Points on a hilly landscape, in no order, each with its height.
A ball rolls from a point to the lowest of its 2 nearest points, and stops where none of them is lower. Distance is the straight distance between rows; heights are no part of it.
Q336 height 38.9: [ 13   8 -25   2 -33   7  39   1  39   7 -23  -5 -29  23   8  57   1  16
  14  12  -4  -1 -13 -16   0 -11  -7 -31 -20  28  10  -5   2 -11]
Q712 height 53.8: [  1  -3  32  -9 -14  22  32   9  -3  -6 -10  36  13   9 -31 -41  41 -12
 -11 -23   4  18  29   4   0 -16  20  -8  16  -7  22  -1  12 -21]
Q382 height 41.2: [ 11 -55 -30  -3 -23  22  -3  14   3  -3  -4 -28 -14  -6   5 -29   4 -16
  12  26  -2  -9  18 -38  -5   2 -32 -22  19  11  24   7  -6 -22]
Q872 height 76.5: [-17 -14   5  13 -10  -8  23 -13  11 -17  12  22 -25 -25 -19  71   0  -8
  13   4 -22  21  16   4  20   2 -37   6  13   4  10  18 -22 -16]
Q395 height 37.8: [-29   6   0   3   1   4  -7  20   3 -10 -38   7 -54  39  17 -10  34   2
   0  11   4 -28  13 -34  -6   4  17 -20 -28 -11  24  12  24 -11]
Q912 height 70.0: [ 30  33 -26  -8 -28  -2  16 -19  -3  17  21  11  43 -32 -34   1 -33  12
   6 -28 -12 -11   1   1  13   2   5  -5  -3 -21 -34  -7  24  -8]
Q71 height 56.9: [-22  12  10  -3  13 -18 -46  -8   2  14  35  14   8  -2  13  20 -11  27
  -4 -26  10  24 -12  31  13  -5  24  25 -20   2 -35 -23  19 -14]
Q640 height 54.9: [ 11  20 -11   0  -4  18  57  19   2  14 -37  -1 -13  36  37  27 -11 -42
  -8  30 -11  29  -8 -11  28  26  -1 -19 -12  12 -12  31   4 -45]
Q518 height 33.2: [-14 -11 -31  -7 -25   0   6  23 -15 -16  24   5 -17 -10   5  25 -25 -17
  -8  37  15 -37  -4  13 -16 -10 -39  -8  21  -4   7  -5  -6  14]
Q570 height 58.7: [-27  11 -16 -35  15 -18  29   5  -4   0 -36   2   0 -20  25   4  -3 -26
   2 -15 -24  41   9 -15   0   7 -13 -16  21 -19  -1  -6 -18  -9]
Q465 height 32.3: [ 21  -2 -38 -19 -20 -16  13  15  -5   1   0 -12  29   3 -21  14 -31   0
 -18  42  14  -9  -6  -2  20  -4 -19 -25  18   2  15   9 -22   6]
Q46 height 56.2: [  7 -20  38 -14  -9  -5  27   3  13   5   6  -6  19  15 -14 -56  19   7
   6 -24  10  10  19  -8  -9 -15  27  22  22   8  26   2  -4   4]
Q691 height 13.0: [-19   7   3  12  -3   2   9  -3  15 -11 -14  -8 -14  16  43  36 -31 -19
  31   1  -6   1   0   8 -11  13 -24  13 -14  37  17   1 -17 -17]
Q206 height 37.9: [-18 -10  -4  22   7   9 -17   3   5   6  24  27 -30   6 -13  -8  25   8
  23   2  34  -8  13   8  16 -20   7  18  17  -7   0  23  10 -21]
Q987 height 57.4: [  8  32 -27 -24   3  39  21 -18 -23  24  14   0  31  -4  19 -23 -17 -40
  13 -24  -8  25  -3  11 -11  -4  14 -11  -2 -13 -25  -4  -9 -15]
Q722 height 73.2: [  2  -5   9 -14 -26  15  30  15  24  12 -20  13 -24  18   1 -24   3  24
   4 -17  -8 -11  -7 -16 -18 -27  14 -47 -11 -28  15 -28  15   0]
Q910 height 21.5: [  5 -18   1   0 -22  14   5   1 -12   0   4 -18 -22  23  39  27 -20   7
  31  -1   3 -25  15 -21  -2 -17 -26  12 -36  32  42   7 -21  -5]
Q805 height 31.2: [ 21  -1 -25  -3  -8  -3  13  11   4 -16 -19  -3 -38   9  33  28  -6 -27
  -2  62  -7  -2 -17 -37  25  13 -21 -39 -30  -1  11  14  -5 -16]
Q157 height 49.0: [  1  -9  13  -5  -4  25   8 -28   6   8  -8 -38   0  27  14   8  -2   6
  20  -6 -36   4 -30  28  -9 -21  16   0  -2   6  16 -20  -8  -6]
Q154 height 43.8: [ 19  44  -1   2   6  38  35   9   9  32   5  19  33  14  -6  -5  -6   2
   6 -17 -23  19  -8  20  23  -2  30  -5   9 -11  -7  -6 -41   5]
Q341 height 71.9: [ 29  16 -24 -27 -19   3   9 -26 -11   7  28   9  24 -46 -19  14 -61  -6
 -14   0 -17  -1   9   2  26  12 -32 -10  19 -16 -17  16  20  -9]
Q225 height 57.3: [ -7 -23  16   4  18   5 -69   5   4  22   5 -48 -30  -3  34  -3 -16  50
  -1 -16  23 -13   8   9 -11  18  -3  40  -9  53 -15   5  18   6]
Q658 height 33.3: [ -5   3  22   5  14  -1 -32  16  -2  11 -28 -24  10  33  -1 -18  30  -8
  22  46 -19  -6  22  -7  -4  11  10 -13 -17  -8  -9  11  -2  -8]
Q232 height 57.1: [ 16 -16  21  16   8  -2  -7   0 -18  -9  16  -3  20   0 -34 -44   5  15
 -33   0  34 -22 -17   5 -11   3  16  -4  -1  -8  17   3   5  35]
Q636 height 30.7: [-32  27 -15 -27 -15  -4 -14  -5   8 -20 -31   9 -31  32  26   8  21   9
   0   5  -2 -29  -1 -17 -18 -18  -3 -24 -31  -1   8 -18  18  -2]
Q656 height 77.5: [-24 -17  11   3   0   0   9  23   1   2  44  14 -14   1  17 -32  20 -12
   3  -2  15  17  -9 -13 -32 -30   1 -20 -12 -24 -19 -18  34  19]
Q618 height 49.1: [ -5 -32  20  15   2   7 -27 -19  20   2  19 -18 -26  18  17  -2  18  31
  17   2  51  -8   0  18 -32 -16   5  18 -12  44   5  -6   9  15]
Q802 height 18.6: [  9  22 -15  -7 -14   8  23   6 -17  17   7 -16  13   6  32  -6  -1 -51
  12  43 -11 -13   1 -14   6 -15   0 -31   1 -26 -29  -2  -1 -12]
Q19 height 57.5: [ 21  13  -5   3  -2  38  57  28  21  15 -29   9   6  48  11  13   4 -29
 -20  26  -1  42 -14   4   0  22  11 -15 -10  24  16  15  17 -13]
Q27 height 36.5: [-12 -20  10   3 -30 -18  22  -7   9  -6  -9  13  29  23   2  -4  -9 -12
  13   9   5 -15  18   6 -11  -6 -20  -7   8   8  18 -13  -7  12]
Q455 height 19.2: [-10  18 -23 -21 -21 -11  15   8 -12 -25 -29  -7 -23  11  34   3  21  -1
 -29  10   7 -28  -9 -44   7 -33   0 -19   6  -9  11 -15  12  19]
Q64 height 67.5: [ 12   9   0  12   2   8  17 -10 -28  -3  29  10  22 -25   2 -34  -2 -36
 -13 -12  17   4  -9 -38 -14  -1  32 -12  13  -9  -8   3  -6  10]
Q892 height 68.2: [-13   5  19 -14  24 -28  27  17  14   0 -19   2  28  -1   5  12   1  -8
  11 -16   2  39  20  11   9  -6   7  16  11  20   3  14 -24 -12]
Q742 height 62.1: [ 15 -10  18   5  19  27 -14   0  -3  18   2 -44  26  -6 -17  -5   8   6
 -23  12  16  19 -10  26 -18   9 -18  -8   9  17 -23   6   2  51]
Q785 height 75.2: [-12 -16  -2 -14 -24 -23  22 -18 -25 -31   9  15 -17 -31  -4  59 -18 -36
   4   1 -16   1   3   6  12   5 -42  13  30 -13  -5  35   2 -14]
Q315 height 52.7: [  6  35  -4 -27  10 -25  25 -17  -3  -8 -30  13  19 -18  -5 -31  32  -2
  -9 -42 -28  10  27 -23  12   7  16   5  -4 -12  -7 -24 -20  -5]
Q97 height 70.5: [-29   0  30  -4  17 -45  14  -6  -4 -30   4  18  21 -42  -1  14  -1 -12
  -1 -16   1  22  32  12   8   6   2  28   1  14   0  23   8  -6]
Q415 height 30.5: [  1 -12 -40  17  -8   2  14  23  11   0  -4 -13 -22  14  19  23   9 -25
  39  35  25 -13   8 -14 -20   1 -12 -17  -9  40  21   9 -10 -16]
Q471 height 58.5: [ 11 -33  29  -9 -31  -9  35  11  23  -7 -30 -14  23   6 -34 -19  16  21
  -3  -9   3   0   5   0  -6   6   6  21  23  19  27  -1 -21  19]
Q972 height 47.2: [  6  -7 -18 -23 -10  -6  -8 -18   7  10  32  32  29 -27 -44 -20  21  13
 -11 -48   2  30 -13  28 -22  10  16  10 -38  -2 -22  -8  36  22]
Q917 height 36.4: [  2  -8 -13 -21 -36 -14  21   4 -28 -15   3  -6  -7 -19  18 -22  -2  -6
 -26  28 -20 -20  24 -13 -15 -14 -19 -20  20 -16  14  -1  -8  -8]
Q454 height 79.1: [-33   0   6  -9 -10  12   7  -9   7   5  28  17   0  -2  21   1   5  -7
   5 -24  -3  34 -12  19 -30 -14  -4  -4   5   1 -13 -11  31   5]
Q56 height 72.6: [ -8   3  -9 -16   1 -47   5 -19  -2 -20  11  28   4 -39  -9  -2  -5  14
  16 -30 -14  -5  42 -11  14 -15 -17  26 -13   4  15  -3   1 -10]
Q99 height 26.7: [ 21 -17 -29 -20 -33  -4   8  21 -12  -7   0   3 -10 -16 -10  35 -27  16
 -23  33  10 -32  17 -10   8  -5 -51 -18   7   5  29  -9 -38   7]
Q201 height 51.9: [  6 -24 -19   7  -5   0  19  16 -15  -2 -46 -14 -15  20   9  26  -7 -35
 -16  25 -20  25   0 -20  37  14 -14  -9   7   6   1  37  -7 -51]
Q966 height 52.9: [-13  -5  43  32  19   4 -11  14   2  -3  39 -17   9 -13   7   2   9   7
   0  -3   1   8  -2   5 -36   5   7   4  -7   0 -39 -26  10  26]
Q203 height 53.0: [ -9 -21  12   8   8   1 -63  11  21  27   0 -30  -2  23   8 -28  11  43
   6  -1  23  -2  -6  21 -23   4  31  21 -16  33 -19 -12   1  10]
Q593 height 41.0: [  2  25 -11  16 -17   9  16  34  -6  -4  -3  -3  -9  -3   0  22  -9   6
 -13  27  -5 -44  -5   5 -19 -11  -1 -21  15  -4  -7  -8  -6  11]
Q147 height 42.2: [ -7  -9   7   0 -21 -21 -15  -8  -4   3  22   2  30  14  -3 -13 -17   0
  -2  12  31   1   4  26 -33 -10 -18   3  -2   7 -16  -9   8  30]
Q963 height 66.8: [-11 -11  16 -13   1 -27 -27  -4  -8 -11  27  23 -13 -32  11   8  -8  38
 -11 -14  30 -17  25  28   7   4 -26  69  -6  28  13  23  25  11]
Q673 height 71.1: [ 10  -4 -12  -7 -15   9  -9  -6  -1   3 -13  12 -17  -7 -29 -31 -13  33
   0 -14  12 -26   6  -2  -3 -22   2 -61 -19 -38  13 -16  -9   7]
Q882 height 54.1: [  0 -17  26  20   0   1 -17 -11  22 -14 -23 -20   4  23   1  15  10  -6
  11  28  27   4 -10  -8  15  26  -5  31  12  23  21  17 -23  31]
Q525 height 27.2: [-16 -12   7  38  24  22 -22 -15  22   7   6  12  -2  21   0 -27  21  -9
   8  10  28  12  -9  17 -21  16  19   7 -15  18  20  -2  -8  30]
Q270 height 46.5: [-15  20  41  -1  23  -2 -17  -5   3 -17   7   2  24 -12   3  -1  22  -9
 -22 -24 -17  13 -10 -12 -18  -1  21   5   8  -8 -12 -14  15  15]
Q939 height 47.1: [  7  -9  -8   6  -6  12  10   7  -4 -15 -24   8 -27  -6 -20   3  -7  25
  -9  -6  10  -1  37 -21  24   2 -10 -30   5  12  16  23  -2 -34]
Q398 height 36.6: [ 23  30   7   9 -17  42  50 -33  18  12   6  27   9  18   5  10  -6 -12
  14   0 -13  34 -22   6  10  -9  25  -8 -11 -11  28   3 -28   5]
Q440 height 39.1: [ -9   5 -15  23  22  12 -43 -16 -12   5   6   6 -23 -14  -6  -7   2   6
  20 -14   4 -31  -2  28 -18   0  12  31  -6   7  -4  -6 -15 -25]
Q759 height 38.4: [ 38 -14 -25   4  -6   6   4   4  14   5   5  -2  44 -14 -52   7 -14  11
  -6   9  10   8   1   5  10  14 -16 -27  18   5  -3 -14  -9  22]
Q852 height 49.5: [ 12  22  21  10   4  14  18  32  -5   5  -3   4  14   0 -36   2  22  -6
 -11   2 -11 -18 -15  23 -21   1  23 -18  18 -25 -14  -8   7  15]
Q136 height 57.0: [ -4   5 -19  -6 -17  -9  34  20  19  -7  -5  19 -15  14  22   7  -9 -27
   3   2  -7  -1  -4 -52  11  14   3 -13  17  10  22 -10 -19  -1]
Q205 height 35.1: [-16 -20   6  13  18  11 -25  19  12  10  10  -1 -44  12  22  18  17  12
  35  25  16 -19  -9  13  19 -23 -10  38   7  13  20  15  -2   0]
Q543 height 78.1: [-14  15  -4   0  16  -6 -40 -45   9 -13 -11  -1   8 -14  -2  21 -21  -9
  25 -30 -33   2  -6   6   5  16  -2  20   4   0 -20  -9  -3 -21]
Q846 height 62.6: [ -9  -7  16   6  22 -19 -43  -8   6   4  -3 -24   1  -2  13  24 -17  44
   4  -6  39  22  -1  30  28  -5  14  32 -10  50  -4  20  -8   9]
Q61 height 43.3: [  5   3  -5 -33 -16   1  45   3 -26   8 -27 -37  21   2   5 -13  -2 -18
 -24  16 -32   5  10 -18 -15  -7  -5 -25  14  -5   2  -5 -24  -7]
Q637 height 64.4: [-31   1 -12 -24   9 -20 -10 -16  -3 -24 -25   8 -21  -1  28  22  -2 -14
  12 -13 -23  13   2 -16   5  -6 -41  -9   1 -16   7 -17 -10 -24]
Q844 height 53.3: [-10  26  26 -10   7  33   3 -21  15   5  -7 -28   8  23  52  19  -8 -30
  27 -12 -21  26 -22  -8  -3 -18  31  -2 -15  14   8 -11   9  -8]
Q531 height 62.7: [  6   4  17  -1 -17 -11  51   4  10   1 -39  25 -10  26  -7  -9  23  11
 -23 -19 -40  11  -1 -22  13   5  21   5  -4 -10  18 -21 -34 -17]
Q770 height 30.3: [ 22  14 -19  -1   2  10   8  10 -31  21  23  -4  28   8  14 -43   0 -22
   0  46  -6 -15  10 -16   2 -15  26 -32  -2 -45 -25 -26 -30   3]
Q973 height 44.4: [ -1 -37   0   6  -2  27 -10  -6  -5 -18 -14   7 -40  24  -5 -12  12 -14
   3  34 -10 -13  21 -30  21   6 -37 -14  12 -15  28  20  11 -28]
Q451 height 40.6: [  2  -9  29   7  11  13 -20  32  10  16 -24 -31  13  25 -28 -21  42   9
  12  24   2  19  23 -17  19 -14  41 -24 -10   0   2  21  15  -1]
Q549 height 67.2: [ 11  40 -15 -25 -31  11  20 -19  -5   2   2   2  16 -45 -28  -6  -8   7
 -18 -29 -37 -10  30 -11   8   8  -5 -26  16 -22 -46 -12  43 -29]
Q37 height 27.5: [-22  17   3  23  10   7 -29 -16  10  -2  16  35   0  17  27  17 -42  -8
  10   7  27   4 -10  16   2  -9  -5   8  -9  -5   3   7   1  17]
Q864 height 52.3: [  4  -3   5  12  10 -46 -30  12   0 -22  16   5   7 -21 -17 -20   7  23
  -3 -22  10 -35   4 -12  -2   2  10  33  -6  -1   7  -9  20  20]
Q781 height 48.4: [ 15 -22  -9   9  -1   2  35  23   0   6 -23   3 -36   2 -14  22   8   6
  12  22 -13  14  26 -11  41 -13 -14 -12   6   7  13  24 -31 -41]
Q301 height 75.3: [ -4 -16 -20  10  18 -56 -78  -2 -22  -3  41   9  -6  -9   3   2 -12   4
 -13 -10  42 -22  -5  12  -6   7   9  70 -23   2 -30 -20  11 -24]
Q926 height 72.1: [-23  -6  26  -8  17 -49 -71   6 -22 -12  25   0  11 -12  15   7 -10   1
 -20   2  15 -28   7  36   2  -4  -1  53 -13  20 -24 -22  23  -8]
Q120 height 52.2: [ 10  39  -3 -17  -4  44  40  -2  -6  20 -18   4  17  20   6 -19  23 -25
  17 -22 -33  18  12  -5 -15  -5  19  -4  -4  -3  -3 -12 -25 -19]
Q540 height 37.3: [ 12 -54 -26   8 -13   8  17  30  20  -4   2 -20 -42  15  16  -6  15  -2
  28  58  11   7  -1 -39  17   0 -27  -7   8   6  50   3 -10   5]
Q709 height 43.6: [ 12   9  -9  -6   6  18  -9  -6  11  11   8  19  36 -14 -55   2  -2  15
 -17 -30   7  21 -15  21 -10  17  17 -21  -3   5 -10   0  12  27]
Q793 height 63.2: [ 25  17 -37  -3  16 -12 -24  12 -23  14   9  -7  18 -16  -6 -29  -9  19
 -22 -23   6 -25 -22 -30 -10   9  13  -3 -17 -26 -31 -15  17  15]
Q886 height 23.7: [-11 -13 -16  16   3   7 -28  10  27   5 -22 -30  -8  22  20  27 -10 -20
  34  11  17 -11  16 -13 -26  27 -24   2 -10  39  -3   7   9   2]
Q694 height 33.4: [ -5   7 -24  34  10   3 -32 -18 -13   2  29  30 -15  -3  -9  -1 -16  13
  10  -1  37  -2   4  21  10 -18  -1  -3 -10 -12  -7   9  -9  -7]
Q155 height 32.8: [ 12  20  -6  -2 -20  27  58 -31   1  -6 -11  19  -8   7  18  16 -11 -31
  -9  -7   5  31 -16 -26   4  -9  21 -33  -7   4  -1  15  -7 -13]
Q592 height 44.3: [ -2  33  -2  -4   1 -21  -9 -19  -9 -10 -14  18  13 -20  -7 -37  10   3
   4 -19 -19 -22  25 -26  -1   0   5 -12  -4 -41 -26 -33   3 -12]
Q484 height 68.4: [ 25  11  15   4  -9  14  14 -25 -11 -11  25  29   3 -30 -28 -32  -8  -7
 -10 -17   9 -14  -4 -17   9  -1  27 -21   5 -30  15   8   8  -1]
Q763 height 63.0: [  4   1  -2 -15  -4  22  18  30   1   9  12  -8  11  27  12  -2   4 -19
 -18  -5  17  34  -2 -10   3 -16  11 -11  19   7  -6  21  38   9]
Q258 height 64.3: [ -4 -20   8   2 -23 -46  26  -8  -4 -12 -33  25 -24  18  -2  20   4   1
 -16  -2 -26   3  -6 -13  15  -9   1  23   2  10  22   1 -47 -12]
Q676 height 53.4: [  9  -4   8   1   2 -14 -37 -26  15  28  60   6  14 -29  -9   5 -12  30
  -5 -38   3  31 -22  27   2  -3  14  49 -29 -11 -42  -8  45 -12]
Q718 height 62.3: [  8 -29 -21   6  14 -12 -27   6 -18   7  -6 -47  16 -10 -12 -24 -10   2
 -11   2  31  -5  -5  22 -40  28 -30  19  10  30 -16  14   4  35]
Q581 height 34.6: [  9   3 -37   3 -19  -4  32  17  22  -6 -11   0   0  31  19  33 -11 -24
  19  34  26  25 -20  -8   1   7  -9 -26 -19  38  21  -1  18  -6]
Q309 height 58.3: [ -3   1   2 -22  -3 -11  18 -22  -1  -6 -51  11   3   6 -16 -24  23   9
 -23 -34 -21  12   1 -15   1  15  12  11  -3 -22  22   0  -5 -26]
Q480 height 75.4: [-17  -1  -1   2  16 -29 -37 -31   4 -24  25  17  -3 -37 -18  19   7  23
  19 -21 -18  -7  12  22   2  -2 -28  19  -5 -12 -15 -14  12  -2]
Q112 height 83.2: [ -5   4  16 -17   8  28 -25   5  -3   7   2  -7  -5  24  -7  -4  24  12
 -18 -19  -5   6 -32  39 -18 -17  27   1  -3  -3 -26 -10  41  -5]
Q815 height 64.8: [-27   0  12 -17  22 -28  28  23  12  -8 -29 -13   8   6  22   5  27  -7
  17   8 -37  35  29 -23  15  -2  -7 -11   4   3  -6  -1 -21 -28]
Q363 height 58.4: [ -3  -1  18   7  35  19  -5  28   5  22  29 -25  10  -9  19  11  -7 -18
   0   4   4  36 -22  24 -14   7  -4 -18  -2   0 -39  -2  -3  46]
Q342 height 44.0: [ -2  29  22  16   7   7 -15  17  -3  27  10  27  17  26 -11 -17  24  -2
  -2   0  -1 -15 -15  35  -7 -13  35  -1 -14 -31 -30 -38  -5   6]
Q503 height 60.2: [-19   2  28 -16  26 -26 -29   7   6  -7  23  -1  29  -3  23   9 -19  20
 -16 -18  33  31  -5  39  11   4  28  29 -15  33 -19  -4  10  27]
Q621 height 75.5: [  2   6  19  -2  -6  32  15  16   5  13   9  -4  16  19   8 -43  18  -5
  -1  -3 -11   4  15 -12 -13 -17  10 -36  -5 -25  -7 -31  36   8]
Q826 height 43.7: [ -6   7  33  14  24  -1 -24  11  17  12 -33 -24  29  33   6  16   7 -25
  25  15  -7   8  17  18  13  16   7  24  10  14 -16  -2 -16 -10]
Q416 height 34.5: [-11  27   6   8   7  -8  -1  -1  -2   1  24  36  -5  -9 -10 -14  -1  19
  -8 -18  -9 -27  -9   1  -2 -18  27  -2  -1 -37 -24 -30   5   3]
Q482 height 79.6: [  6   1  22  12  32  10 -18 -31  -4   8  -5 -34  17 -13  -3  21  -8  -5
  24 -17 -29   2 -26  15  17  23  11  41  22  17  -5  -1 -22   0]
Q881 height 34.4: [-14  -6  -2  16  34  31 -24  11 -11  16  12  -1  15  15  -6 -26  41 -19
 -11   5  18  38 -26  14 -20  10  18  -1  -7 -10  -8  -4 -18  32]
Q105 height 50.6: [-12 -15  27  11 -18  17  24  19  10  -9  -6  27 -12   1 -31 -33  22  -7
  -3  15   4 -22  29  11 -19 -13  -6 -36  13 -15   4  -3  22 -20]
Q990 height 73.5: [ 10   7 -18 -18  -8 -25   3 -31 -28 -16  24  13   3 -39  -2  41 -35   2
  -7  -7 -13 -21   1   1  10   7 -41  19  15 -14  -9  25  25  11]
Q414 height 46.9: [ -3  -4  12  23  -6  38   0   9  -2  -6 -18   3 -11  37 -10 -14  20 -16
   1  47  -2 -18  18  18 -10  13 -21 -24  -3 -10  19  16  23 -27]
Q887 height 30.6: [ -7 -14  15  19  29  28 -25  -5   0   3 -10 -34 -40  12   4  15   6   8
   8  26  -1 -11  -4   6  34   3 -29  41  35  -1  11  30 -19 -15]
Q140 height 66.1: [ 20  15 -30 -13   7   8   0 -15 -23  -9   2 -13  36 -10  10 -25  -1 -21
  -8 -37   0 -13 -20 -41 -18   9  31   9   1  -7  -2 -11  13  26]
Q489 height 28.0: [  7  23  -9  12  -7   2  22 -14   0  -3  -5  -3  -9  17  17   0  11 -17
   9  21   4  -9   3 -19   7 -29  25 -25 -14  -9  -2  12  -2 -17]
Q212 height 47.3: [  1   7   1  -1  -4 -26   6   3 -15 -26  18  15   6 -12   2  -1 -18  18
 -25 -21  13 -20   8 -20   8 -16   7  18  20   1   5  13  29  14]
Q236 height 69.6: [ 10  14   3 -32 -19   9  14  -6  -6  -3 -15  30  -3 -21 -28 -38  -9  28
 -38 -19  11 -13 -10 -10  17   7  25 -48  -1 -47  20  -7  -2   9]
Q914 height 40.9: [-15   4  -3   5  45  -2 -40  -8 -15  -1  10   1  27 -13  -9 -11  17 -22
 -18 -23  11  25 -25   5  -2  11  28  13   5 -13 -16  -3   4   9]
Q664 height 50.4: [ -6  -6  45  21  18 -14   5  28  22   4 -30 -24  14  42  15  22  -3 -17
   9  42  -6  23  -3  -8  35  17  -1  16  14   9  14  14 -22   3]
Q927 height 58.1: [  0 -16  16  -4   2 -15 -21 -12   2   2  19  13 -29 -36 -39  -2  -2  64
  -4 -23   5 -31  -6  34  14   1 -21  36 -15 -14  12   8  -5  27]
Q547 height 54.4: [ 34 -13 -13  17   0  -6 -45   7  -3   6  -2 -16   0  -1 -34  19  -1  35
   3  -4   4 -48  -8  25  -3  -6   0 -16 -14   1 -11 -11 -13  23]
Q165 height 44.8: [  4  10 -23  23  42  -4 -36   6 -32  10 -11 -10   0  -1   7 -17   3  29
  11 -22  -3 -26 -16   2  -8   4  21  11  -4  -6  -3   0 -33  -6]
Q401 height 64.7: [  3 -15  25   2  22  -8 -40  -9 -26  -8  16 -16 -24 -32  29  17 -22  16
   6  -4  40  -2  11  34  16   2  -9  64   3  36  -1  24  -2   9]
Q678 height 51.0: [-12   6 -40   0   1  -6  13  35   3  14  12  24   0 -16  15 -23 -14 -19
   5   6   2  -6  10 -24   9   4  -9  -3  33 -15  -3 -11 -14  -7]
Q304 height 19.5: [-15  15  16  29  26  15 -29  -7  14  10  17   7  12  25  31 -18 -24  -7
   0 -12  38  34  -9  -1 -11  13  16  -2 -26  10  -8  -4  -1  28]
Q875 height 54.2: [ -1  16   3  -1   3 -14  -9  -9  -9  -3   0  26  -9 -30 -47  -2  -8  39
 -27 -25 -16 -34  -6  41   0  19  -6   9 -14 -24  -2  14  20  -6]
Q795 height 42.6: [ -8 -14 -23   6  20  -1  -6  27 -16  10  -1 -13   7 -11  -3  -3  14  -5
  17  20   1   0   8   4  12  -6  -8  -7  12   5  -4   6 -23 -17]
Q188 height 50.2: [ 21  -1  -5  -4   6 -21  -8 -32  20  22  56  20   9 -36 -41 -14  15  22
 -20 -35 -14   9 -31  22  -7   9  32  49 -52 -29 -24  -6  44   4]
Q68 height 29.0: [ 11  15 -10 -36 -34   3  27   6 -16 -10  -2   9  -7   0  25 -24  -5  -2
 -45  24  -5 -24  -9 -34   4 -16  12 -37  22 -29   0 -10   9   5]
Q517 height 43.9: [  5   1 -10  -3 -30   8  15 -25  10   7 -21 -10  -2  16 -15  37 -13  26
   4 -12 -18   4 -11   9   5 -17   1 -14  -2   3   9 -11   0 -15]
Q191 height 60.8: [ -6   0 -19  -3 -29 -24  24 -11  11 -30 -30  29 -22   8   6  23  -5 -10
  -3  -4 -36  -5   0 -41   6   8 -33   0   4   3  15 -30 -31 -16]
Q829 height 64.2: [ -1  24 -15   4   5  29  23 -27  -4   3   3  12  -1 -33 -10   6   4  -8
  10 -25 -35   7   4  -5  -4   2  -9 -23  21 -19 -30   6  25 -37]
Q761 height 77.9: [ -8   3  23  24   4   1   6 -20  15   3   1  10   1 -14 -22  32   4   0
  20  14 -24  12 -10  25  16  12  -4  14  22   6   0   6 -13  -4]
Q670 height 50.3: [  4   2 -27 -56  -7  27  43   7 -16   9 -24 -18  21 -12  22 -18  -6 -52
   0  -7 -28  33  22 -10 -21  24 -11 -22  17  -4  -5  -3 -32 -12]
Q601 height 81.2: [-19  31  -6 -10  -4   7  -5  11  -6  -1  22 -12   0  -3  18  17   2  -7
   2 -19 -10   1 -28  36 -39 -16  23  20  15  14 -18   2  36  -9]
Q239 height 46.4: [-22 -26  29  17 -14 -14 -18 -19   0 -26  26 -11   0   3  23  -8  -7   7
  15   8  34  -5  -1   6 -42 -21 -20   7  -2  33   8   3   0  32]
Q843 height 34.3: [ 12 -25 -19  12  15  11   0  40   6  -8   1 -10 -46   3  16   8  15 -35
  23  73   0 -14  -3 -28  21  30 -32 -33  -8  -6  24  13   2 -10]
Q145 height 59.0: [ 31   9  -4  15   7  -7 -36  -2  -7  13  15 -20  17  -1 -28   7 -10  12
   1 -24 -11 -39 -26  -4  -5  -6  27   6   2  -7 -31 -19  24  10]
Q544 height 69.0: [ -6  -7  30  -9  19 -48 -52 -18   5  -3  37   0  -5 -39   9   0  -8  33
 -15 -13  15   0   8  35  14  11 -11  70 -28  33 -31   9  37   2]
Q520 height 60.4: [ -2  -4   0  -4   2  30  42  44   6  29  -6 -19  -1  25  18  -9  11 -11
   1  22  10  29  -1  12 -20  -1   3   1   3  23  16  15  11   3]
Q814 height 61.0: [ -3  24 -11 -11  23  18  10   7 -12  21  12  -1  25 -35 -21  -7  -1 -24
   0 -20 -14  28   8  19 -10  11  -6 -17   8  -8 -28   7  -1 -14]
Q866 height 61.4: [  5 -24 -11  -6  -4 -22 -15 -28  -6  -4  18  -1 -14 -33 -39   9  -4  29
 -17  -7  -7   2 -13   1  22  -2 -11  24  20 -19  23  18   4  41]
Q744 height 56.7: [  9 -31  24  13  -8  -2  -1 -17  33 -11 -25 -15 -13  -7 -31 -11   9  26
  12   1  32  -2  22   5   0  16 -20  26  15  37  24   9 -32  40]
Q683 height 50.5: [ -8  -2  -1  -2   2  -3   2 -12  11 -27  -7  36 -24 -21 -38  15  -3  29
 -16 -28 -18  -8  22   4  22  14 -15 -14  13 -17  11   8  13 -17]
Q955 height 42.7: [  2   1  -6 -28 -23 -34  16  -7 -31 -14  33  26   9 -30   5 -24 -36   1
 -27  -4  -3 -11   6  -4  -6 -13 -13  -7  15 -29   8  -5   6  18]
Q306 height 26.5: [-13  12  13  10 -13 -21   3 -12   9 -18 -23 -14  23  33  21  34 -31 -11
  22   8 -21 -11   6 -13  -2  11 -41   4   4   0   4 -24 -19   3]
Q703 height 36.1: [  0 -21 -12  17  31   4 -15  13  -5  -1 -23 -33 -23  -2   5  23  17 -21
  24  42  -2  14  -6  -3  26   6 -25   4  15  -5   1  27 -40  -4]
Q911 height 26.8: [ 21 -14   3   9 -24   0   9   1  10  -3 -21 -19 -22  36  49  27 -22 -10
  15  29  -4  -5  -1 -51   9   1 -26 -27 -49  16  26   3  -5   0]
Q80 height 59.4: [ 20 -16 -10   5   3  -9 -29  20 -16   5   2 -19  22  -2 -25 -35 -17  18
 -33  10  28 -23   8 -13 -15  35 -15  -4  15  11   3  12  -8  30]
Q780 height 49.8: [ 13   2 -21  30   5   4 -16  -6 -26   5  -5 -30   6   3  -9  -5  -9  18
  -8   8   9 -37 -14  13 -18  -7  27 -25 -13   6   7  12 -35   7]
Q238 height 63.1: [  0 -13  21 -17   6  -1  -8  -1  18  -8 -44   7 -20   1 -37 -29  51  17
  -4 -41  -9  -5 -12  21   5  11  33   8  12 -29  25  -9   5   2]
Q207 height 40.4: [  6   7  24  21  -4  10  40 -13  27   1   8   3 -20  23  26  28 -12  -4
  16  20 -19  28 -36   5  19  -4  16  13 -11   9  28  12  -3  -5]

For each start below, name the point where the ball stops.
Q601: Q304
Q140: Q304
Q712: Q691
Q301: Q99
Q785: Q802
Q926: Q99

Call two points neighbours if one is among the 2 nearest of the other. Go from one point of each pair to the other, from neighbour to neighbour, staying as low as possible. Name the highest point that can't be avoided.
Q887 / Q304: Q206
Q99 / Q691: Q846
Q416 / Q99: Q852
Q802 / Q658: Q471
